Points on a hilly landscape, in no order, each with its height.
A ball rolls from a point to whichever of its 2 nearest points has the largest drop for the distance, and stops where none of them is lower. Distance is the straight distance between rows; heights are no part of it.
<722>: [-21,-18,-30,-13,16,9,-45,-24,-22,10,-6,-16,62,24,23,1,-69,0,52,-12]  h=371
<144>: [-27,-13,-37,-13,35,5,-56,-16,-22,1,-16,-56,58,47,-12,-2,-29,-47,36,-3]  h=364
<486>: [-18,4,3,19,-29,0,-18,3,13,-50,50,-19,12,0,33,3,-2,-6,2,-28]  h=443
<893>: [1,3,-22,1,7,-27,-18,16,-19,15,-28,-3,-20,47,-19,-22,29,-40,-14,21]  h=479
<218>: [3,-32,-11,33,-26,-7,-20,14,-4,-2,-37,-10,16,9,24,-33,-1,-51,14,-12]  h=472
<166>: [51,34,10,27,0,10,1,1,52,-32,18,-9,7,-17,-32,21,34,24,8,30]  h=274
<625>: [35,-4,23,45,-23,19,35,3,17,-11,-5,12,-1,-34,-10,-8,15,-5,-12,8]  h=213
<534>: [29,-12,28,11,-11,15,56,-17,-3,21,-3,19,-1,-66,-11,-5,-10,26,-10,24]  h=626
<82>: [29,4,26,3,-8,17,28,-20,9,22,23,13,10,-49,4,17,-21,43,6,35]  h=584
<31>: [-1,-6,-11,-8,-3,-20,1,22,-14,47,-65,37,-22,16,-5,-38,14,-34,-12,3]  h=423
<33>: [9,-2,-26,-22,-16,-16,25,-33,-16,52,-47,42,14,15,33,-17,-15,30,38,-10]  h=585
<47>: [-3,-34,25,31,-19,-6,34,24,-16,-12,-35,2,-46,-12,-22,-22,14,-55,-34,-18]  h=267
<22>: [2,-13,-42,-26,14,-23,-32,-10,-19,61,-61,3,28,51,16,-9,-16,-23,37,16]  h=541
<651>: [20,-15,34,27,-1,4,54,20,-5,-9,-33,12,-38,-23,-53,-15,30,-41,-40,-9]  h=214
<305>: [9,39,12,-11,10,20,-10,35,55,-7,25,20,7,-5,15,22,7,54,10,27]  h=391
<151>: [21,35,-18,-29,23,6,11,-10,-2,25,2,29,-2,1,12,18,-12,63,23,34]  h=468
<890>: [-38,-27,-47,-11,32,-15,-28,-23,-30,6,-17,-67,32,68,-25,-12,-29,-56,10,19]  h=372
<599>: [64,22,17,21,1,3,10,-2,40,-41,19,-15,-8,-24,-55,11,49,1,-15,3]  h=324
<721>: [-54,-12,-22,2,18,-14,-40,-24,-30,-35,24,-56,20,20,5,2,-16,-26,5,-30]  h=347
<647>: [2,-14,22,-9,3,7,57,7,-31,37,-50,47,-31,-30,-19,-15,-3,3,-23,-10]  h=687
<120>: [-11,-25,-16,-4,-8,-26,-7,0,-8,50,-73,2,-25,42,-6,-34,-11,-38,-16,34]  h=453
<100>: [-2,31,7,-19,36,1,-7,19,-31,6,9,44,-26,-18,-1,5,14,18,-13,-4]  h=744
<262>: [35,0,3,33,-8,11,25,1,0,-18,1,-19,-13,-7,-21,-2,24,-9,-14,26]  h=277
<883>: [20,2,-18,25,-28,-17,3,4,4,-27,-16,-36,-19,47,-24,-16,52,-38,-24,4]  h=354
<484>: [1,-7,5,14,-32,16,23,-2,3,18,-15,42,13,-39,38,-23,-13,10,11,-13]  h=503
<787>: [7,9,31,-17,26,-5,-4,-1,45,-17,66,-29,-8,-37,-38,44,7,37,-5,24]  h=309
<581>: [27,10,26,14,17,10,21,17,-4,-14,-13,19,-36,-12,-47,-2,43,-23,-28,-7]  h=280
<371>: [4,-43,-6,14,-31,-6,-11,-5,-12,32,-64,2,16,2,38,-33,-27,-33,27,-10]  h=489
<797>: [-14,-5,-49,6,-4,-21,-25,-24,-2,-32,-6,-67,12,85,-34,-6,34,-45,-16,-9]  h=376
<471>: [-8,-6,-16,8,-3,12,17,-26,-22,-9,31,-42,18,8,16,19,-29,17,0,28]  h=447
<195>: [8,-6,2,-4,-19,16,32,-28,-8,21,7,18,12,-26,34,14,-28,49,19,21]  h=529
<497>: [16,2,43,0,-11,39,29,22,39,9,5,72,1,-63,-10,7,-3,12,-20,-28]  h=431
<168>: [34,-11,5,37,-27,-4,30,12,11,-17,-25,-11,-23,17,-42,-13,52,-29,-33,20]  h=325
<485>: [-32,-26,-38,-4,14,-25,-41,-16,-4,0,-20,-79,9,78,-36,-6,3,-65,-8,8]  h=375
<634>: [33,-11,18,-3,-2,11,66,-11,-3,36,-51,42,-14,-43,-23,-12,0,13,-12,15]  h=661
<358>: [-11,-23,-2,2,-19,2,20,-29,-30,8,20,-10,16,-14,38,1,-48,15,8,17]  h=474
<348>: [-1,34,-1,-7,8,10,-30,26,22,-11,19,23,19,9,36,6,-8,42,18,8]  h=328
<551>: [27,20,48,-1,13,27,10,38,56,0,11,53,0,-52,-23,12,5,30,-7,-12]  h=377
<767>: [-15,9,-45,-32,16,-21,-41,-17,-32,37,-39,13,22,26,28,-5,-17,4,38,-7]  h=526
<21>: [-13,11,1,-12,16,9,11,-21,-12,0,45,-13,-1,-17,13,27,-22,38,-3,31]  h=428
<570>: [12,14,12,5,20,6,0,-25,18,-40,66,-52,-7,-10,-35,45,25,24,-19,9]  h=366
<329>: [1,-10,27,8,11,-1,14,-1,-23,-42,42,-7,-29,-27,-25,10,30,-8,-35,-24]  h=282
<490>: [2,2,-3,-21,-21,9,54,-18,9,42,-39,78,-3,-22,22,-6,-14,52,31,-43]  h=315
<368>: [3,-8,3,24,-29,7,1,-16,-2,-49,29,-38,1,3,5,9,20,-10,-9,-18]  h=425
<578>: [5,-1,-2,1,-6,-5,5,-22,10,-60,47,-49,-7,15,-26,29,36,7,-34,-19]  h=399
<372>: [-42,-13,-20,0,17,-16,-19,-14,-52,-12,4,-43,-7,3,6,-1,-15,-14,-14,-9]  h=338
<556>: [-17,26,-23,1,7,-7,-34,20,-2,-20,22,1,12,17,23,2,5,10,8,-8]  h=281
<913>: [18,2,13,-23,-1,10,56,-25,5,38,-28,69,-4,-31,7,5,-14,62,22,2]  h=91
<460>: [-26,-42,2,17,-9,-25,6,3,-30,-18,-14,-54,-43,13,-23,-17,4,-51,-32,-11]  h=323
<465>: [13,31,-27,-32,5,-3,17,-22,-12,34,-18,44,3,14,35,0,-13,51,37,3]  h=532
<706>: [0,-24,-29,-26,-10,-26,7,-32,-30,61,-73,20,-9,28,19,-17,-24,2,39,-3]  h=567
<662>: [-8,22,-41,-24,24,-21,-18,-10,-33,31,-24,8,1,32,12,-9,-2,3,10,22]  h=508
<794>: [10,-35,13,34,-26,-15,25,6,-19,-25,-14,-39,-36,4,-17,-12,28,-38,-40,-19]  h=302
<579>: [12,25,5,-10,50,-4,-1,8,-22,-1,20,9,-33,-17,-40,18,23,13,-23,4]  h=760
<259>: [23,32,19,-24,14,16,0,14,18,12,16,36,-9,-25,-1,18,2,50,6,22]  h=360
<335>: [-18,7,36,-23,-17,24,-6,27,59,2,61,10,7,-29,39,32,-16,34,6,7]  h=268
<902>: [-33,15,-23,2,12,17,0,-23,-5,-28,42,-52,36,32,8,11,-34,6,7,12]  h=432
<467>: [-37,-21,-33,-11,21,-4,-49,-17,-36,-4,-2,-47,42,17,20,-11,-38,-29,26,-17]  h=356
<544>: [41,1,40,36,-11,28,41,15,32,-13,-14,35,5,-59,-44,6,13,-5,-17,-15]  h=120
<710>: [-25,33,-20,-4,12,-3,-36,0,10,-42,47,-20,-4,34,9,12,23,7,0,-24]  h=254
<790>: [-1,-34,1,9,-26,3,25,-1,-20,26,-48,24,0,-20,43,-32,-26,0,7,-5]  h=523
<731>: [18,26,36,-24,31,8,-8,11,42,8,41,1,-3,-44,-21,40,-1,48,2,34]  h=216
<512>: [-24,-19,5,7,8,-13,2,-4,-43,-25,30,-30,-32,-12,-7,3,8,-16,-28,-22]  h=319
<937>: [23,16,53,-7,6,10,-2,31,55,-27,43,24,-9,-50,-28,23,23,13,-10,-14]  h=305
<903>: [-19,5,4,-8,15,-7,0,33,-32,16,-46,51,-31,3,-10,-32,20,-29,-15,-29]  h=383
<685>: [-12,25,-29,-5,31,-12,-12,12,-32,8,-6,-1,-17,34,-6,-6,20,-14,-15,20]  h=491
<296>: [-16,6,22,-23,-12,14,4,-10,18,7,56,0,6,-21,38,24,-35,45,10,30]  h=370
<606>: [3,-14,-26,15,-17,-30,-29,5,0,-22,-25,-42,-7,73,-20,-23,36,-59,-5,-5]  h=369
<72>: [13,14,38,3,10,3,2,13,16,-39,46,7,-22,-29,-28,18,36,7,-23,-23]  h=211
<670>: [-42,12,-14,-8,5,9,-35,-1,16,-22,52,-33,51,33,29,17,-45,14,27,-10]  h=419
<77>: [-5,-19,-9,25,-27,-6,-27,-3,1,-26,6,-16,22,1,33,-16,-10,-24,20,-27]  h=458
<777>: [-4,12,25,-2,2,25,17,29,2,5,1,76,-10,-43,0,-7,0,10,-13,-41]  h=483
<140>: [35,12,27,20,-16,21,8,6,63,-28,36,-18,12,-32,-9,25,-2,29,7,29]  h=204
<810>: [-13,-6,-22,2,-10,6,-38,-5,-5,6,1,-10,50,19,46,-6,-40,4,45,-16]  h=388
<449>: [2,5,1,-23,17,-2,23,-2,-35,27,-20,35,-26,-16,-5,-7,5,19,-5,2]  h=719
<677>: [-6,8,10,-9,-5,11,2,9,3,13,10,45,-1,-33,32,-5,-13,29,1,-22]  h=544
<944>: [-31,29,5,-17,22,-7,-21,12,3,-38,59,-15,-19,-4,-6,27,22,20,-16,-20]  h=215
<833>: [1,-26,-33,-16,11,-27,-56,-7,-9,48,-63,-17,18,49,-1,-18,-6,-64,21,22]  h=550
<912>: [5,13,4,1,19,-11,9,33,-20,-13,-7,32,-36,4,-26,-16,39,-32,-29,-27]  h=335
<254>: [-14,14,24,-1,-29,20,-12,23,59,-16,66,-18,29,2,50,26,-15,38,13,11]  h=183
<127>: [-11,-7,14,-9,-24,14,49,-7,-6,32,-30,70,9,-53,21,-10,-23,26,-3,-40]  h=430
<376>: [9,16,20,19,-30,18,-3,5,56,-32,47,-12,22,7,19,25,6,27,15,19]  h=117
<63>: [-16,-26,-9,5,-6,-33,-23,17,-4,20,-51,-14,-37,32,-13,-40,8,-65,-15,11]  h=467
<255>: [-16,-28,-22,-3,-1,-40,-53,-5,4,50,-53,-47,6,72,-22,-17,-10,-74,0,32]  h=554
<572>: [-27,6,-5,-10,-14,12,-51,13,12,-10,35,-8,37,9,56,4,-37,18,34,-13]  h=406

Call two points neighbours if one is among the 2 nearest of the other. Go from one point of each pair to the other, from neighbour to neighbour, staying as low as possible. Name the highest point that can't be avoided.
<731> and <913> | <790>
<72> and <731> | <305>
<651> and <72> | <460>

Where does a ball stop that starts at each point below?
<797> | <544>
<902> | <72>
<706> | <651>
<63> | <651>
<485> | <72>
<790> | <731>
<833> | <651>
<677> | <72>
